Each row is a point on a landscape with many valleys, with its height.
A ball rolls from a point to whichever of its 5 nearest points has the largest drop for the distance, and stops where none of them is lower. Distance is the straight distance between rows; heights are no part of it.
Z502: [140 164 173  89 146 121 130 128 129 148 130  93 124 122 102 115  89 141
  61  82 124 167 150 119 139]  (h 2.70)
Z674: [ 42 113 126 136 135 128 107 133 159 147 166 177 134 142 110  57 156  82
 110 167  82 180 138 168  87]  (h 4.00)
Z14: [ 55  83 124 106 112 122 121 123 148 151 127 134 170 136 108  98 151  89
  90 175  50 173  85 106  92]  (h 5.37)
Z418: [148 129  84 121 141 141 133  99 127 113 114 138 129 180  96 152  87 132
 198 144 130  88  88 155 176]  (h 1.94)
Z974: [ 83  83 156  94  99  92 124 114 123 106 148 123 136 148  86 107 142  95
 131 175  89 174 120  67 145]  (h 4.46)
Z114: [159 136 128 101 150 152  72  88 135 173 102  75  75  82 147 119 158 129
 163 148 154  50 154 149 119]  (h 3.87)
Z835: [155 175 178 122 164 131  51 103 170 151 125  96  64  46 136 161 176 157
 171 137 140  95 168 106 133]  (h 4.54)
Z508: [153  97 108 161  99 136 163 131 120 106 127 191 118 168 147 152 103 133
 152 150 163 108 106 135 120]  (h 0.78)
Z566: [ 77 145 135 150 166 129 115 113 126 128 189 119 140 116 140  96 143 117
  72  73  92 176 129 147  97]  (h 3.57)
Z569: [126 118 140 158  96 127 163 106  84 198  64 117 151 124 154 123 169 161
 184 139 127 124 108 107 116]  (h 1.35)
Z153: [108 123 111 191 121 108 153 128 124  71 191 171 112 152 140 142 110 112
 146 114 102 170 145 133 132]  (h 1.63)
Z316: [119 136 169  63 151 132 107 115 121 146 121  79 144 123 104  95  94 108
  55  98  92 177 136 131  93]  (h 3.00)
Z201: [134  85 100 162  99 146 155 108 105 126 103 166 140 166 135 120  76 141
 162 163 163 122 114 116 111]  (h 1.03)
Z809: [103 151 146  76 168 121 121 123 133 121 158 105 129 122 117  99 119 131
  60 100 109 170 125  93 131]  (h 3.01)
Z486: [121 173 172  70 121  95  93 154 154  82 134 112 161 125  95 135 132 121
 112 140 120 173 160 151 172]  (h 5.23)
Z9: [164 122 117 130 129 158 134 139 133 125 125 158 114 127 163 111 146 149
  91 126 180  70 107 131  91]  (h 2.45)
Z7: [146 103  73 125 118 142 140  97 108 126 102 151 134 168 103 125  76 133
 182 166 156  96 102 128 156]  (h 3.90)
Z818: [129 115 120 191  78 118 176  93 146 155  76 185 167 147 148 122 104 138
 114 146 161 149 116  88  75]  (h 1.67)
Z702: [ 64 112 135  80 135 115 114 115 155 120 152 109 154 130 116 102 145 106
  67 128  70 169 101  86 130]  (h 4.18)
Z981: [143 145 156 103 129 124 117 163 105 156 101  99  91  76 167 159 193 130
 177 133 123  98 124 160 135]  (h 2.88)
Z212: [ 85 135 126 134 137 115 138 135 141 102 198 131 136 132 138  97 154 106
 109 101  90 173 144 113 137]  (h 2.64)
Z243: [ 90 134 156  50 113  96  96 140 139  74 144 100 147 118  96  90 148  91
  97 153  97 162 150 133 138]  (h 3.53)
Z303: [ 52  86 130 150 109 108 132 100 139 156 143 139 185 141 106 103 133 105
 109 140  45 208 105  78 100]  (h 4.03)
Z123: [137 132  74 125 121 138 156 133 138 100 141 148 131 158 117 135 115 135
 138 128 152  77 104 115 156]  (h 2.57)
Z109: [103 153 121 166 166 147  89  99 135 120 175 106 138 113 143 110 129 100
  60  60  73 173 108 128  84]  (h 4.01)
Z952: [143 145  88 111 130 137 107 102 163 120 110 115 106 105 137 131 120 120
 175 153 149  55 122 176 178]  (h 3.84)
Z447: [142 136 105 108 132 153 101 117 124 163 102  98  91 103 153 109 164 134
 137 151 163  37 126 142 125]  (h 2.90)
Z443: [ 70 128 141 105 111 121 111 120 135 105 177 134 131 127 113  81 159  94
 118 163  83 191 152 168 132]  (h 1.77)
Z83: [178 159 145 156 129 134 140 150 133 135 118 112 129 130  90 175  70 165
  93  73 157 135 170 145 164]  (h 1.12)
Z275: [144 167 149 165 146 125 129 104 122 137 166 100 134 134 143 113  86 107
  70  44  86 169 121 125  78]  (h 3.64)
Z873: [141 119  91 124 121 154 137 132 141 125 111 141 118 139 159 120 145 149
 126 148 176  50 110 144 132]  (h 2.15)
Z49: [145 178 187 114 168 111  64 125 179 163  83 102  76  46 140 178 160 125
 188 130 109  77 157 150 147]  (h 5.05)
Z558: [128 124 122 183 116 135 158 143 140  56 166 185  95 118 168 146 106 119
 113 119 148 127 149 158 101]  (h 1.47)
Z682: [166 142 169  95 158 145 107 152 103 168  78  96  93  75 155 147 167 122
 153 130 153  99 141 179 116]  (h 3.60)
Z912: [ 56  65 133 109 101 114 144 113 148 140 143 139 155 142  86  81 131  82
 107 180  50 162 122 103  89]  (h 4.19)
Z854: [ 99 117 139  83 133 132 110 133 127 121 135  99 159 113 108  73 133  97
  81 135  99 181 138 169  88]  (h 3.79)
Z174: [154 141 146 149 129 133 146 147 132  97 139 151 115 111 165 138 108 129
  76  95 181 102 156 152  68]  (h 2.95)
Z476: [168 142 120 145 147 137 138 145 133  99 131 129 110 108 142 123 111 131
 100  88 188  89 139 158 115]  (h 3.35)
Z380: [130 126 133 138 121 141 150 157 100 164 116 115 125 101 188 158 215 164
 180 121  97  97 112  98 106]  (h 2.36)
Z158: [155 136 153 101 183 146 126 164  82 179 111  95 104  89 169 146 207 141
 153  91 106  98 142 125  92]  (h 2.78)
Z323: [146 109 152 134 103 121 155 138 122 142 110 155 107 130 153 168 129 112
 182 181 134 114  72 166 134]  (h 2.31)
Z219: [123 119 121 144 147 135 148 169  97 167 123 107 140 104 187 160 223 134
 173 100  86  95 118 110  88]  (h 2.42)
Z671: [ 78  90 138 113 115 105 132 112 118 109 171 133 141 140  95  98 142  98
 145 167  69 178 122 112 127]  (h 2.91)
Z849: [140 165 156 112 137 113  71 105 146 144 129 107  72  79 158 172 175 131
 214 156 112  80 131 100 182]  (h 4.15)
Z681: [139 141 114 154 152 121 129 140 141  92 166 131 125 129 140 128 114 143
  64  82 167 105 142 122  84]  (h 2.69)
Z976: [135 109 160 106 131 120  99  80 107 147  80 120 101 141 148 180 113 137
 225 139 133 107  68 169 147]  (h 6.97)
Z86: [141 120 126 121 107 156 135 137 108 147  99 130 109 125 179 127 175 137
 149 156 157  87  83 132 108]  (h 2.06)
Z321: [106 135 102 149 153 135 128 111 131  95 166 134 151 136 147 115 119 124
  64  55 120 141 111  85 105]  (h 2.27)
Z634: [124 102 121 135 118 125 134 125 101 180 105 104 111 112 172 154 200 155
 196 129 113  99 118  85 145]  (h 2.40)
Z306: [131 115  56 132 152 130 164 135 145 120 142 142 138 167  61 129  92 147
 140 144 140  98 109  83 195]  (h 8.18)
Z516: [136 158 152 124 173 144  75 127 146 161 115 104  71  64 148 163 201 139
 191 123 124  89 153  81 137]  (h 3.38)
Z935: [135 101  68 147 137 132 168 111 126 132 105 156 178 165  64 136  73 144
 134 118 143 130 128  72 153]  (h 4.94)
Z416: [165 147 143 114 200 126 148 187  61 156 112 106 105  71 161 178 183 110
 169  72  93 113 175 141  88]  (h 3.19)
Z44: [181 142 112 128 169 154 131 125 132 145 105 121 109 138 129 105  97 129
  67  93 179  44 126 127  90]  (h 2.94)
Z31: [115 158  97 135 166 131 144 141 144  98 156 136 134 139 114 119 122 140
  94  92 160 113 121 109 171]  (h 2.82)
Z6: [147 177 166 120 165 125 133 105 135 136 144 102 126 141 106 113  78 125
  62  55 103 162 116  92 119]  (h 2.92)
Z816: [176 142 156 176 120 113 149 160 114 100 145 131 111 115 134 149  81 139
  78  63 164 127 175 164  90]  (h 4.48)
Z209: [136 125 105 164 116 122 152 146 138  63 177 154 124 167 132 150 104 128
 136 130 144 140 133 126 146]  (h 1.32)
Z368: [121 174 151 113 128 111 120 160 144  86 157 123 130 117 118 135 130 138
 102  97 131 197 161 147 164]  (h 5.20)
Z995: [168 153 134 143 160 126 124 123 125 125 136 125 124 142 128 122  90 132
  63  61 163  91 126 111  75]  (h 2.79)
Z536: [126  91 147  83  84  74 102 136 126  62 147 115 137 135  56 104 113  67
 167 180  85 125 128 148 116]  (h 5.07)
Z939: [116 102 114 121 108 132 130  76  83 187  45 106 147 139 124 129 111 154
 172 139 173 150 123 135 138]  (h 3.41)
Z431: [187 163  91 121 174 153 115 121 151 148 109  99 114 101 113 118 101 135
 115 116 161  53 151 176 145]  (h 2.83)
Z721: [144 124 142 140 140 125 150 183  88 145 119 109  95  84 184 174 204 134
 179 115  92 110 108 142 124]  (h 2.61)
Z578: [135 126 140 105 131 148 113 143 107 179  89 103 108 104 163 114 211 145
 141 122 160  73 113 124  93]  (h 2.33)
Z90: [ 73  97 137 141 119 101 145 115 128 136 175 129 151 156 113 101 126 109
 118 140  54 203 127  89 126]  (h 3.43)
Z390: [ 45 106 124 129 120 130 127 119 137 119 178 142 132 140 131  73 150 103
 111 151  55 193 130 133 117]  (h 2.77)
Z54: [ 49 109 109 137 131 135 114 115 159 147 141 147 160 128 129 104 167  85
  79 152  37 186  86 111  81]  (h 5.53)
Z277: [176 172 169 155 135 122 153 115 120 130 152 116 123 129 119 129  78 132
  61  51 115 127 154 115 104]  (h 3.47)
Z839: [153 140 157 108 150 133 125 174  96 160 110 116 100  78 171 156 211 127
 165 116 121 104 109 154 117]  (h 2.98)
Z136: [113 131 161  48 126 112  96 139 132 101 109  76 147 117  78  99 105  97
  77 143 112 153 171 139 126]  (h 3.85)
Z787: [106 139 143  31 158 111 101 141 163  99 130  89 131 128  83 112 139 110
  72 149 130 147 145  77 145]  (h 4.82)
Z539: [116 164 139  74 157 111 124 145 151  98 158 115 124 131 110 114 135 127
  84 111 137 160 137  90 180]  (h 3.83)
Z828: [149 162 154  90 129 120  71  99 170 138  79 106 102  66 173 179 132 109
 182 154 118  73 122 190 166]  (h 5.29)
Z124: [ 83 115 117 177 119 107 160 102 137 113 145 141 190 147 107 130  92 112
 126 108  91 182 136  64 117]  (h 2.96)
Z732: [135  99 129 155  89 130 156 103  80 181  65 149 148 148 137 127 130 161
 171 149 161 147 102 139 103]  (h 1.62)
Z868: [114 120 139 147 106 126 121  96 112 182  99 103 112 112 157 157 162 160
 225 129 120  94 133  79 159]  (h 3.07)
Z748: [127 101  83 174  90 124 163 112 126 107 127 183 154 161 148 126  94 140
 112 134 157 116 116  86 103]  (h 1.18)
Z904: [163 165 112 138 161 141 132 152 141 106 136 119 128 116 104 135 104 149
  94  86 176 113 142 148 161]  (h 3.62)
Z342: [100 124 136  73 103 102  96 159 136  79 143 105 167 110  70  89 130  95
 110 163  98 143 157 178 121]  (h 3.95)
Z651: [142 122  42 109 158 156 120 113 154 132 117 117 125 122 120 106 121 132
 156 140 144  41 123 134 162]  (h 5.59)
Z975: [130 103 158 163 117 120 162 162  80 151 117 149  98 108 169 158 183 140
 201 164 109 138  86 161 113]  (h 2.67)
Z260: [106 153 149 150 139 137 119 126 132 180 150 117 124 126 105  70 119 103
  73 102  99 206 152 202  76]  (h 5.48)
Z533: [141 117 100 116 102 133 129 129 125 114 107 144 102 135 163 127 147 137
 166 172 164  68  89 160 140]  (h 2.10)
Z15: [159 142 197  88 161 138  94 151 121 188  63  89  99  40 147 186 154 118
 178 129 119  98 160 169 133]  (h 4.79)
Z438: [134 108 114 191 101 129 152 125 136  91 157 186 119 154 154 133 100 124
 149 139 161 140 136 126 109]  (h 1.01)
Z657: [141  88 126 156  91 141 136 105  86 150  93 160 121 168 133 146 113 140
 183 173 168 147  83 150 111]  (h 1.51)
Z80: [137 149 182 117 105 124 112 137 111 161 128  91 140 144  94 132  80 148
  90 106 119 187 172 138 138]  (h 3.91)
Z775: [ 90 117 140  90 133 100 131 119 141 105 160 128 147 145 109 103 141 117
  97 135  89 174 107  62 145]  (h 4.39)
Z727: [ 77 102 135 119 107 126 132 131 146 132 162 168 135 145  96  49 146  70
 133 194  83 154 140 158  98]  (h 3.46)
Z280: [137 143 127 164 121 116 144 141 139  62 173 161 122 122 157 148 121 127
  96 104 137 129 155 162 130]  (h 1.95)
Z823: [146 143 113 143 143 118 142 152 128  88 154 148 136 180  75 148  98 131
 160 138 120 152 104  99 188]  (h 3.94)
Z91: [ 83 147 128 168 127 109 132 123 139  82 195 127 115 130 148 120 137 117
 107  93  99 172 160 166 138]  (h 2.14)
Z808: [ 84  63 148  82 114  81 135 108 138 129 127 109 157 136  72 130 122  91
 133 168  84 171 122  47 124]  (h 6.13)
Z791: [103 107 120 137 122 102 150 119 105 104 164 148 150 158  75 128 116 148
 135 130 104 182 121  48 160]  (h 4.13)
Z391: [ 91 138 148  81 157 134 107 117 128 124 153  93 146 110 131  89 127  99
  59 111  84 185 107 119  92]  (h 3.45)
Z113: [118 133 123 176 122 123 140 122 133  72 176 150 123 121 172 125 137 123
  82  89 137 140 154 144  97]  (h 2.07)
Z471: [133 112 132 135 113 128 127 128 105 155 110  99  98 123 166 162 164 137
 223 155 116 103  86 122 158]  (h 2.46)
Z655: [138 129  76 117 151 160 132 128 153 110 122 127 121 127 131 109 123 143
  88 112 172  61 113 123 128]  (h 2.81)
Z838: [131 164 166  71 167 120 110 111 145 142 128  93 125 129  92 106  91 119
  62 103 120 157 145  83 143]  (h 2.68)
Z149: [ 98 143 164  52 137 113  96 145 133  97 139  92 142 113 102  91 123 114
  79 135 111 161 153 140 128]  (h 3.56)
Z929: [ 98 116 154  88  82 104 115 146 123  75 156 121 134 129  90  85 136  83
 137 182  82 162 137 159 134]  (h 3.34)
Z77: [ 89  95 121 151 131  98 157 115 121 115 146 136 156 142  89 141 108 132
 122 119  93 188 136  53 143]  (h 3.42)
Z840: [130 175 127  79 153 104 115 156 163  94 152 126 126 138  80 124 147 143
 118 149 138 144 138 109 214]  (h 4.91)
Z705: [ 46 105 104 162 132 132 127 101 131 138 184 149 156 152 134  86 144 114
 108 122  43 196 121 126 117]  (h 3.36)
Z41: [ 67 149 135 156 135 141 121 131 141 144 174 138 109 117 136  81 161 101
  94 122  78 188 165 202 116]  (h 6.48)
Z145: [136 120 162  62  90 130  62 146 114 136  98  85 162 154  61 162  49 124
 100 157 114 155 192 128 151]  (h 5.03)
Z870: [130 142 129 105 140 139  74  84 147 160 123  94  81  75 157 139 177 145
 180 161 136  79 149 104 153]  (h 4.07)
Z13: [132 107  82 110 100 138 102  67 127 165  92 109 121 124 137 115 110 130
 189 169 126  63 118 103 174]  (h 6.80)
Z166: [162 188 151 120 145 129  96 163 147 129 109 110 134 125  87 158  89 152
  91  93 161 167 161 139 188]  (h 1.44)
Z903: [144 135 106 104 105 140  99  91 139 122 103 123  99 139 139 146 105 120
 191 172 119  72  92 165 171]  (h 4.10)
Z19: [124 134 138 139 113 125 103 106 119 172 124 108  99  90 157 155 203 157
 200 134 118  80 140  73 150]  (h 2.97)
Z964: [146 126 117 132  98 132 156 149 135  93 120 167 107 119 165 143 118 128
 139 164 172  86 111 161 131]  (h 1.78)
Z433: [131  94  63 126 136 140 132  93 108 130  65 127 156 165  61 133  79 129
 163 143 161 113 119 117 155]  (h 7.63)
Z32: [144 143  98 156 124 124 168 141 133  73 158 167 126 177 107 142  99 131
 152 122 154 127 108 117 179]  (h 1.84)
Z518: [116  87 108 196  85 138 145  98 122 112 142 191 139 165 157 129  86 122
 123 133 151 139 158 113  83]  (h 1.33)
Z478: [197 141 139 159 124 148 152 164 119 143  91 130 134 119 112 166  80 152
 104  89 176  85 164 158 121]  (h 6.15)
Z255: [122 123 114 118 106 135 131 105 119 186  88 119 131 118 177 116 192 147
 153 144 155  78  92  97 117]  (h 2.19)
Z514: [153 147 101 129 176 149 130 134 150 112 147 123 121 135 128 118 116 145
  58  70 157  92 111 112 127]  (h 2.99)
Z363: [129 103 121 141  96 127 155  90  93 177  42 138 163 142 127 111 110 153
 155 142 168 142 109 120 111]  (h 2.02)
Z162: [123 153 170 113 126 129 114 120 109 149 144  98 142 126 112  89  91 108
  80  99  94 193 156 153  94]  (h 3.88)
Z825: [171 141 117 135 125 138 135 170 144  88 123 148 113 116 138 159 116 132
 112 114 173  85 131 200 137]  (h 2.48)
Z413: [ 65 109 121 128 124 114 143 114 139 123 168 121 156 141 129 115 134 115
  91 108  65 186 120  70 132]  (h 3.32)
Z556: [145 139 125  94 111 143 101 121 141 134  89 102  86  92 161 137 144 137
 163 155 147  60 104 178 142]  (h 3.54)
Z789: [139 100 115 140  80 147 149 115 122 139 109 149 142 149 161 108 138 155
 141 168 155  97  91 119 107]  (h 1.96)
Z326: [161 172 161 137 127 108 138 135 106 150 151 103 132 130 109 138  96 149
  67  66 115 167 171 126 138]  (h 3.74)
Z821: [168 131 121 154 144 141 115 126 145 127 119 159 140 132 162 124 123 132
  72 102 184  85 103 102  53]  (h 2.58)
Z383: [125 114 122 179 116 127 169 158 100 187 110 116 154 111 182 136 206 144
 173 115  94 116 112  94  90]  (h 2.43)
Z633: [121 178 152  98 123 103 120 159 155  73 163 124 134 144 107 140 131 134
 113 132 111 186 144 140 180]  (h 4.80)
Z374: [155 149 172 175 102 123 141 131 106 164 151 104 143 124 117 151  80 141
  92  61 113 180 183 161 121]  (h 5.74)
Z882: [130 111  87 112  86 134 126  76 107 168  82 118 142 127 150 114 120 147
 173 164 129  77 117 105 146]  (h 5.30)
Z155: [140 108 122 133  96 137 118  87  98 161  93 109 112 142 147 144 125 148
 202 161 136 104  98 126 161]  (h 3.18)
Z966: [126 153 118 120 143 117 144 134 145  96 180 137 132 158  99 133 121 140
 125 134 117 150 124  88 199]  (h 3.78)
Z498: [182 144 124 135 127 154 131 151 138 114  87 124 124 111 118 163  84 145
 111 110 179  81 138 191 142]  (h 4.27)
Z440: [121 124  85 148 119 130 158 126 120  85 159 160 142 159 113 138  95 136
 129 115 141 148 133  79 150]  (h 1.70)
Z826: [134 131 158 114 116 126 107 134 117 153 109 109  82 104 167 156 194 134
 212 147 116  97 114 136 153]  (h 2.52)
Z47: [155 169 111 129 140 125 144 148 161  72 149 156 136 158 104 158 108 126
 141 120 138 124 103 156 206]  (h 2.75)
Z916: [152 153 164  99 139 136  67 121 142 159  66  94  95  55 155 170 127 140
 160 152 142  78 164 180 143]  (h 5.04)
Z911: [123 109 114 112 110 132  93  61 113 151  98 118  99 134 134 148 117 135
 207 166 127  82 115 108 170]  (h 4.62)
Z586: [130 106 126 138  84 134 145 130  89 153 109 139 112 135 183 135 161 149
 181 179 139 103  83 133 127]  (h 2.09)
Z523: [168 118 144 119 131 144 142 168 117 128 116 146  98 104 177 125 169 136
 119 156 174 101 109 161  88]  (h 2.26)
Z22: [123 143 132 125 180 133  99 151 110 168 131  92  88  78 159 169 209 142
 170  96 113  82 162  89 114]  (h 2.87)
Z772: [ 75 121 104 175 133 125 121 107 138 107 176 135 164 127 165 117 137 117
  74  77  70 163 111  96 102]  (h 2.74)
Z392: [117 152 170  74 109  83 115 147 143  62 156 130 137 143  90 121 133 110
 134 160 103 164 142 104 171]  (h 5.62)
Z774: [135 110 101 160 104 138 166 136 127  87 137 160 135 151 158 132 110 153
 125 143 158  97 111 106 125]  (h 0.99)
Z227: [126 145 170 166 114 147 133 120 106 191 145 111 136 124 120 104 101 130
  79  88  73 195 171 179  91]  (h 5.65)
Z755: [142  88 104 139 105 142 134 109 100 151  75 150 133 166 118 142  98 142
 190 161 166 114  89 155 128]  (h 1.68)
Z20: [138 136 133 158 136 115 145 133 118  82 183 162 112 182  94 158 100 122
 159 121 127 174 118 113 154]  (h 1.98)
Z412: [154 172 110 110 201 139 138 136 145 151 139 112 123 124  93 107 105 140
  77  96 147 104 123  98 170]  (h 3.55)
Z624: [ 97  94 148  61 115  77 125 120 158 101 152 113 122 148  77 121 143 102
 117 173  91 155 125  53 167]  (h 6.89)
Z549: [125 107 131 108 124 132  70  70 114 155  71 116 121 146 115 169  97 128
 226 144 156 110 105 140 145]  (h 6.34)
Z960: [132 167  80 119 166 128 142 149 159 103 149 134 114 147  97 119 132 148
 108 116 149 107 109 111 184]  (h 3.92)
Z626: [159  95 121 121 103 138 119 113 111 133  97 148 108 171 127 159  96 126
 205 162 161  96  78 167 149]  (h 2.37)
Z830: [162 130 159 114 118 140 137 182 118 130  85 127 109  77 176 152 162 127
 132 138 159 101 105 201 103]  (h 2.93)
Z933: [162 174 172  99 142 115 106 135 141 150 117  94 132 134  89 130  74 155
  78  98 143 170 183 113 169]  (h 2.23)
Z857: [149 169 146 149 162 123 144 125 127 112 157 116 133 122 122 117  98 134
  66  55 150 132 147 115 112]  (h 3.10)
Z250: [117 119 105 107 101 149 104  86 125 155 107 116  90 121 156 143 142 135
 196 163 131  74  99 122 163]  (h 4.17)
Z312: [131 104  95 172  97 135 167  92 131 140  81 173 174 158 143 110  92 141
 123 152 156 110 111  92 103]  (h 1.36)
Z474: [139 103 137 138 116 156 150 163 121 169 108 144 114 128 195 125 211 158
 134 165 146 108  95 129  99]  (h 2.13)
Z97: [103 155 163 123 129 125 117 140 123 120 154 111 130 107 127 124 128 138
  92  85 107 204 170 170 128]  (h 5.06)
Z87: [152 162 137 157 143 125 135 151 129  93 160 112 124 109 142 141  94 133
  84  64 159 130 160 167 118]  (h 3.77)
Z429: [ 81 115 146  64 111 111 110 141 132  82 174 110 139 130 110  82 143 102
  99 159  79 174 152 132 131]  (h 2.80)
Z128: [146 100  81 131  98 144 150 121 119 113 108 160 120 165 135 111 111 138
 149 152 167  72 107 121 131]  (h 1.53)
Z279: [138 121 136 189 122 117 167 114  85 180  53 113 175 123 135 119 153 142
 172 107 152 164 130 131  89]  (h 0.68)
Z85: [122 105  80 136 160 114 156 137 124 138 105 143 173 167  40 153  90 132
 151 123 142 153 128  57 171]  (h 8.28)
Z63: [138 129 114 169 130 132 130 110 143  86 167 156 133 131 173 129 122 128
  70  75 162 109 125 117  65]  (h 2.47)
Z439: [120 129 166 118 129 100 116 130 109  79 174 138 135 170  77 129 118 113
 156 143  98 204 127  91 172]  (h 5.47)
Z906: [ 85 123 140  82 109 121 104 143 137 104 142 114 151 112 100  75 133  86
 100 157 116 178 157 197  94]  (h 3.06)
Z173: [165 148 101 121 123 138 131 145 145 105 101 128 126 125 138 143 119 131
 154 144 156  59 110 204 167]  (h 3.39)
Z871: [189 129 162 129 127 144 130 166 109 130  80 139 107  81 144 150 121 126
 108 126 181  95 131 196  88]  (h 4.14)
Z807: [106 143 160 118 132 142 118 115 122 142 153 104 121 117 124  74 109 117
  60  78  94 202 135 154  93]  (h 3.93)
Z765: [180 129 129 102 150 155 123 135 132 157  96 120 101 107 157 107 139 134
  90 128 175  53 118 136  91]  (h 2.62)
Z121: [114 134 139 109 131 133 102 123 126 174 107  99  93  90 181 139 194 146
 177 150 145  82 112 122 132]  (h 2.55)
Z662: [117  89  59 115 119 153 112  71 108 150  74 108 139 151 106 142  88 147
 192 161 149 100 117 116 151]  (h 8.23)
Z218: [143 124  73 146 137 131 149 127 129 104 125 147 125 176  74 130  88 137
 174 135 143  97  99 113 182]  (h 5.10)
Z672: [182 130 169 172 128 122 164 141 112 130 133 132 115 109 149 143  86 123
  75  79 152 102 163 149  51]  (h 3.76)
Z48: [176 172  85 134 170 144 118 148 171 122 118 115 130 110  98 141 109 140
 127 107 168  83 142 195 188]  (h 3.58)
Z411: [101 123  99 179 117 119 137 110 140  82 172 154 151 147 160 129 117 128
  88  85 119 135 130  83 115]  (h 1.97)
Z424: [ 88 119 106 201 107 120 138 111 123  83 199 166 120 148 165 132 123 102
 132 100  99 146 160 126 125]  (h 1.92)
Z909: [182 130 152 108 133 151 111 167 125 164  37 106 114  79 134 164 112 124
 143 136 154  72 144 203 134]  (h 5.22)
Z364: [194 125 177 142 115 130 143 176 110 139  78 162 109  85 140 148 113 124
  99 129 178 110 158 190  63]  (h 5.01)
Z757: [ 94  97 163 118 104 101 126 141 118 103 174 134 125 148  91  85 136  82
 162 181  65 197 138 157 129]  (h 1.93)
Z501: [138  86  87 174 100 126 155  96 134 121  96 176 164 165 109 120  72 141
 127 136 164 149 131 103  87]  (h 1.30)
Z133: [125 113 122 146 112 129 140 146  94 149 117 118 109 116 184 153 205 146
 190 135 120 114 100 120 145]  (h 2.25)
Z348: [175 148 110 140 149 145  81 131 160 159  74  92 135  95 114 180  91 138
 145 117 163  70 134 223 162]  (h 1.50)
Z695: [145 133  89 140 121 143 143 153 142  84 136 165 116 139 141 145 111 130
 123 135 167  90 119 155 143]  (h 1.43)
Z315: [139  85 134 183  89 133 155 115 106 169  89 159 150 157 154 120 134 150
 164 173 166 164 106 113  85]  (h 1.86)
Z955: [145 122 134 126 202 153 132 172  88 186 115 103 125 102 167 154 215 124
 156  77 106  91 132 108  60]  (h 2.59)
Z557: [134 134 152  99 148  90 123 139 133  96 150 151 120 187  53 145 113 111
 157 163 120 179 121  72 188]  (h 7.55)
Z164: [143  87 131 182  95 136 157 118 108 120 126 196 114 160 140 154 102 128
 160 178 164 150 110 155  90]  (h 1.11)
Z852: [ 83  72 137  51 114  91 126 123 148  91 156 109 143 125  73 107 146  82
 103 174  83 121 113  82 134]  (h 6.50)
Z700: [122 122 163  78  99 136  77 142 126 136 115  89 168 116  84 110  81 128
  93 133 114 182 180 172 113]  (h 4.47)
Z503: [ 40  88 116 150 121 139 128 121 165 168 141 181 155 148  95  77 152  70
 109 176  54 173 102 115  91]  (h 5.52)
Z583: [148 124 146 119 143 150 134 153 113 162 104 146 139 118 182 120 189 144
 106 132 165  94  91 123  51]  (h 2.22)
Z559: [ 49 120 112 139 146 132 112 114 148 133 176 130 141 137 132  84 156  98
  83 129  48 179 107 132  94]  (h 3.89)
Z622: [147 182 118 129 151 116 139 161 152  83 148 130 125 138 105 130 127 140
 114 114 149 134 123 147 197]  (h 2.76)
Z5: [163 157 171  92 144 139  68 113 142 178  97  78  86  63 141 144 163 129
 164 133 141  76 167 156 124]  (h 4.49)
Z762: [ 63  97 103 188 117 118 144  96 132 111 188 152 158 147 132 126 124 114
 122 108  66 194 156  96 114]  (h 2.44)
Z16: [134  91  76 162 113 138 150 127 111  93 125 169 165 191  86 138  68 148
 138 128 161 138 132  93 130]  (h 1.91)
Z594: [195 154 120 152 148 155 140 154 134 146 103 110 125 111 112 133  80 144
 106 100 176  85 152 163 139]  (h 3.98)
Z281: [102 140 102 133 156 120 140 132 159  86 171 137 150 141 146 123 128 141
  76  84 119 138 124  79 129]  (h 2.32)
Z89: [ 97 134 154 104 116 137 104 142 121 141 135 116 145 116 104  86 114 109
  87 123 104 201 171 203 100]  (h 4.28)
Z318: [118 104  85 132  98 149 140 109 133 147  96 141 154 142 146 108 124 148
 122 159 167  72  96 105 124]  (h 2.05)
Z937: [127 149 103 140 138 126 146 145 151  71 183 146 132 135 119 139 120 148
 105 105 137 139 135 122 169]  (h 1.90)
Z919: [141  97 129 165  85 138 149 134 117 136 113 176 116 141 188 124 154 141
 133 173 172 114 114 128  94]  (h 2.08)
Z428: [111 135  91 105 162 104 158 139 168 113 146 125 143 150  73 124 125 135
 104 132 124 134 113  38 201]  (h 1.04)
Z458: [110 101  93 204 102 123 144  98 150  94 156 186 163 144 163 141  93 128
  91 118 119 132 145  83  93]  (h 1.58)
Z876: [185 133 176 114 147 137 161 177 101 189  93 124 100  99 152 131 165 129
 123 136 147 109 135 153  62]  (h 2.84)
Z473: [118 116 108 129 150 108 159 135 122 116 127 137 157 169  51 139  92 145
 126 137 125 175 123  44 161]  (h 6.61)

Where does a ball stop that starts at each point below?
Z87 => Z508
Z772 => Z508
Z227 => Z83
Z700 => Z443
Z624 => Z443
Z816 => Z508
Z514 => Z508
Z14 => Z443
Z275 => Z83
Z939 => Z279
